A landscape with many peaks, sampled at points; each row gives a point and its height.
A climber steps from a point to whichever of its 2 nearest points has the largest rise for the distance, and stops where none of them is higher. Distance is the straight distance between rows; heights are no part of it.
K222: [  6  -3  37  -3  46 -29 -43 -22 -40  14   0 -45  50 -41  40 -33  45 -40
  -3  13  35]  h=56.4
K675: [ 66   2  14  -8 -39 -22 -36 -47 -46  31  68 -75  66  -6  64  -1  42 -10
   5 -20  59]  h=52.9
K647: [ 28 -45  39  10  -9   4 -33  38   5  16   2 -12  14 -56 -19  -7 -16  37
  -7  64 -28]  h=19.8
K690: [-40   7  31  32  37 -14 -59 -31 -74  35  33  -2  70 -10  26  -7  48 -31
 -22  24 -42]  h=60.8
K983: [-21 -30 -15 -36  13 -28   4  14  29 -30 -13   4 -41 -63  11  55 -28 -14
  17  67   9]  h=3.1
K275: [-36 -21 -13   8  37 -34  59   0  29 -55  44  25 -57 -60 -36  30 -55  33
  -3  23 -60]  h=11.8
K78: [ 22  29  -8  -1 -32   1 -16  -8  22  41  -4   2  26  35  52  21  -9 -42
 -30  12  54]  h=55.3
K453: [-40 -20  15  26 -11  13  25 -14  28  27  42   5   9  13  -1 -25 -12  -4
 -52   5 -56]  h=13.2
K948: [ -4   7  29 -17  23 -16 -48 -12  -8 -36  11 -19  39 -36  34  -2  53   8
  50  32  18]  h=25.9
K660: [ -4 -12 -23  -9  -9  11  -5  40  12  29 -22  14 -20   3 -34  10 -10 -14
   8   0   3]  h=31.2
K479: [ 38  20  17  -6   5 -24 -32 -22 -36  36  -4 -46  45   6  48 -12  22 -39
 -21 -13  69]  h=52.5
K558: [ 37  27  -9 -29   1 -28   2   9  20  -3 -44 -18 -10   0  41  -7 -29 -38
 -16   6  87]  h=70.4
K356: [-20 -28   5  -1 -16  13  -8   2  39  36   6   8  12 -20  29  11 -11 -35
 -19  45   5]  h=38.9
K649: [  4 -73  17 -35   1  21  -9 -38   3   8  24 -33  52  20  45 -22  71   1
  39  -1  27]  h=62.3
K561: [  5 -35  -7 -28 -13  18 -19  -4   0   8 -20 -17  20  21  13  -6  48   5
  35  -5  29]  h=56.3
K786: [ 19 -19  48  -1  17 -11 -44  -5 -38 -35  11 -37  39 -37  -3 -24  45  53
  34  28 -19]  h=28.2
K554: [  1   2 -25 -20 -37 -23  27  13  80 -14  22 -12 -34 -54  51  17 -43  13
 -20  51  24]  h=49.9
K339: [  8  19 -41 -17 -35  18  36  -1  54 -28 -21   9 -35  18  31  -2  -5  30
  12 -24  26]  h=64.2
K949: [  9  70 -23  37 -64   6 -12  -8 -26  27  29  -2  -1  49 -25  23   6  21
 -17 -49 -21]  h=27.3
K244: [-40 -32  22  20  11  10  -4  -5  29  25  34  39  15 -38  14  31 -27 -33
 -20  70 -47]  h=34.5
K793: [-23 -57  21   9 -29  35 -16 -21  13  47  25   0  49   7  31  -3  29  -8
 -18  40 -23]  h=44.2
K262: [-41 -19 -16 -47  34  11  50 -29  20  -2 -39  38 -24  45  27  18  -6 -57
  -7  -6  28]  h=39.5
K715: [-16  45  34  26  36 -32 -52 -11 -54  19  10 -23  38 -23   2 -10  30 -32
 -15   7  -7]  h=60.6
K473: [ -4  29  10   4  -9 -14  -1  -3  21 -26   0 -20 -16 -16  -2 -26   4  17
  -3  -4  -3]  h=33.7
K848: [ 15 -66  47  35  24  10 -45  23 -75  62   4 -16  38 -31 -40 -20  -6   5
 -34  36 -54]  h=24.2
K531: [  8 -11 -10 -14 -14  19   4 -14  -8  70 -30   6  25  66  28   9   5 -51
 -35 -19  46]  h=51.1
K605: [ -6 -40   1   1   3  15 -15  16 -22  61 -18 -15  11   9 -31 -12  11 -22
 -18  -5  -2]  h=28.5
K462: [  4 -32  28  32 -21  20 -20  20 -43  14  27 -11  14   9 -61 -18   1  55
 -14   3 -76]  h=18.4
K519: [-19  47   8  -6   0 -14  18 -25  34 -24   1  11  -8  20  37   4  -3 -17
 -15   0  18]  h=37.8
K243: [-10 -18   2  12 -59  31 -30   7  17  29  37  19  40  24   4  32  25  34
  10  39 -43]  h=51.8
K808: [-29 -41  15 -47  30   1  49 -48  28 -10 -22  -7 -10  13  49 -21   3 -45
 -26   1  42]  h=43.9
K392: [-10  13 -14  16  34   2  50   7 -12  -4 -25   7 -46  30 -53 -42 -28 -15
 -22 -74  -6]  h=31.7
K344: [-27  18  16  39 -21   9 -48  -1 -29  40  44  18  50  15  -7  29  19   0
  -9  30 -54]  h=59.8
K447: [ 26 -22 -17 -45   6 -10   6  11  16 -25 -58 -34 -30 -20  25 -24   1 -17
  28  -8  84]  h=64.4
K295: [ -7  47  -7  -7  42 -13 -32  11 -38 -24 -52   5 -14 -10 -16   6  24 -20
  44 -21  23]  h=23.8
K993: [ -3  22   0  -4  30 -48  33   4  33 -10  -6  -9 -49 -58  11   8 -66 -47
 -46  19  29]  h=5.9
K771: [ 14 -21  23   3 -11   0 -18  -5 -18 -15  -2 -48  11 -20 -20 -48  32  42
   2 -12  -7]  h=30.6
K827: [  8  -5 -14 -18 -24 -22  63  -9  75  -6   8 -22 -41 -29  41 -30 -43  19
 -53   5  20]  h=58.4
K890: [  2  -6  -3 -42   2 -15  79 -44  57 -31 -21  -6 -25  17  53 -25 -28   0
 -44 -13  42]  h=49.7
K220: [-15  23  20 -15  26 -15 -46  15 -12 -41 -10  21   8 -34  -6  33  17  15
  50  53 -15]  h=23.5
K134: [-64  18 -17  17  23  13  50 -15  28 -16  44  65 -21  44 -20  17 -17 -19
  -6 -22 -52]  h=15.6
K834: [ 23 -28 -12 -17 -54   4  -3  18  72  10  16 -31   2 -33  50  -9 -12  16
  -2  42  39]  h=43.8
K651: [ 46 -19 -19 -28 -18  12  -1 -11  -4 -12 -41 -45  -3  18  20 -27  36  10
  36 -44  76]  h=59.6
K535: [ 83  30  10 -13 -21 -36 -24 -32 -22  -4  16 -65  47  18  63 -15  14 -14
   2 -30  95]  h=49.4
K853: [-16 -20  -6   9  11  44  19  15 -14 -48 -22  42 -20  10 -48  -1   5  55
  48 -14 -66]  h=34.7
K342: [-37  48 -22 -10  -2  10  51 -44  47 -51   2  44 -22  47  38  13   6   6
   6 -21 -10]  h=44.3
K783: [ 35  41 -31  -8 -56  16   0 -25  15 -20  -9  -8  14  67  47  15  27  25
  20 -40  49]  h=48.3
K70: [ 41 -51  25  12 -10   5 -46  39 -76  42 -14 -37  20 -28 -62 -13  11  40
  -5   9 -26]  h=22.3
K540: [ 48 -39   4 -24 -26   3 -20 -36  -7  27  49 -54  63  23  70  -2  54 -19
  32  -8  60]  h=56.6
K713: [ 39 -40  39  13  12  14 -29  37 -66  -9 -17 -12  -1 -11 -69 -16   6  74
  16   9 -56]  h=20.5
K138: [-10 -12   2   5  30 -29  45  22  27   7   4  -9 -52 -59 -36 -28 -59 -20
 -46  -2  -8]  h=7.4
K47: [-27  54 -11  36  -3  -3  41 -11  19 -27  26  25 -26  31 -19 -19 -15  13
 -20 -47 -40]  h=19.6
K338: [  3  68 -34  10 -23  33  12 -23   0 -42 -28  18  -9  55  19  14  31  20
  31 -58  13]  h=43.3
K709: [ -5 -10  18   4  19 -14  21  26  18 -56  20  32 -37 -55 -34  21 -39  62
  15  51 -66]  h=14.7
K126: [-23  29 -17  17  -7  33   2  -9 -12 -41 -10  20  -7  29 -21   0  35  34
  41 -35 -40]  h=38.7
K507: [-23  74   2  18 -21   2  -6 -32  12  -7  28  22  20  55  30  18  21  -8
  -7 -15 -11]  h=33.3
K188: [ 15   5   2  -6  -2   2  17 -33 -51  45 -35 -12  18  75  -6 -20  10 -30
 -49 -61  33]  h=55.6
K277: [ 35  43  -9 -29 -15 -28  16 -15  41 -12 -25  17  23  39  77  23 -47 -36
 -33  20  74]  h=62.5
K518: [-31 -48  21  18  13  19  13  16 -11  17  21   6   6   8 -50 -31 -13   7
 -26  -2 -67]  h=15.9
K799: [-36 -20 -19 -19  40  13  49   4   3  -2 -32  37 -45  22 -35   0 -18 -39
   3 -33   6]  h=35.3
K321: [ 13 -43  17  10  27  -5 -49  27 -56  74 -32 -27  24 -37 -29 -21   4 -44
 -25  16  12]  h=26.5
K778: [-54  -2  31  44  34  10 -40 -13 -64  42  43  27  55  22 -18   9  12 -32
 -24  17 -78]  h=66.8
K542: [-23  20  -4  11  27   4 -17  32  -3 -22   4  58 -11  -8 -44  45 -12   6
  43  29 -42]  h=20.9
K888: [-40 -55  -7 -19  43 -25  68 -11  24 -27   5   1 -58 -52 -24   3 -44  -8
 -25  16 -32]  h=9.3
K46: [ 22 -13  51  37  18  -7 -65  36 -44  40  10   0  38 -61 -23   6 -16   4
 -15  65 -41]  h=22.2
K995: [ 39  23 -16 -13  -9   0  28 -15 -11  -1 -61  -7 -10  55   6 -21  -6  -7
 -16 -64  53]  h=60.9
K54: [  5  -1 -25  33   4  24  25  50   6 -30  21  58 -32  -1 -77  13 -32  58
  34 -21 -69]  h=30.0
K193: [ 22  36 -42  25  15  -7  40  39  15 -11 -17  20 -61 -10 -59 -20 -51   1
  -5 -66   6]  h=28.4
K330: [-16  15 -33  39  -9  11  55  24  35 -16  48  36 -39   0 -49 -18 -37  49
  -9 -41 -65]  h=24.4
K217: [ -5  68  -9  16 -47   3 -28 -38 -47  31  31   2  32  61  15  35  36  -6
 -17 -32  -2]  h=29.9
K763: [-10   9 -19  -8  10 -28   6  32  38   7   4  17 -38 -57  -6  42 -57 -42
  -9  46  14]  h=4.5
K579: [ 49  -5 -22 -16 -67  22  -7 -17  29 -20  21 -37  18  33  52  -1  41  34
  53 -21  54]  h=53.5
K912: [ 31 -17  22  -2  -3   1 -18  44   5 -37 -14   2 -16 -48 -38   2 -15  73
  30  44 -35]  h=17.3
K282: [ -3  17 -32  29 -32  26  24   1 -23  27   5  15 -18  68 -52  -1   1   8
 -11 -75 -29]  h=24.3
K511: [ 31 -21  -7 -30 -32   0   4 -11  56 -36  11 -38   2  -9  57 -17  17  16
  37   8  64]  h=48.1
K117: [ 17  47 -25   9  24 -10  -5  39 -12 -35 -51   3 -55 -34 -46  -5 -23  -5
  34 -37  21]  h=25.6
K777: [-53   1   2  18  13  22   2   9   7   2  42  68  11  30 -27  39  -1  -3
  15  25 -68]  h=17.9
K982: [-34  12 -52 -32  -1  19  47 -15  45 -50 -22  48 -52  15  24  42  -5   3
  35  -5   5]  h=53.1
K155: [ 20 -23  -2 -14  12  -3 -36  45 -23  13 -51 -17 -14 -36 -42  -5   1   4
  24   7  17]  h=28.6
K214: [-37  43  -1  -6  64 -15   8 -12 -26 -62 -38  26 -38 -19 -25   3   3 -24
  34 -20  -5]  h=22.4
K309: [ 26  -2  -6  10  10 -11 -64  62 -54  57 -28  -9   7 -29 -60  21  -5 -19
  13  14   5]  h=26.8

Call two points neighbours if one is among the 2 nearest of the other. Go from one point of each pair to the other, from neighbour to neighbour, staying as high as possible. Name the lowest point that can't be avoided.
K649 / K848 | K453
K649 / K995 | K561
K995 / K778 | K535
K558 / K995 | K651
K579 / K827 | K834

For each start below, name the point where the climber stops.
K134 | K579
K993 | K848
K295 | K827
K214 | K827
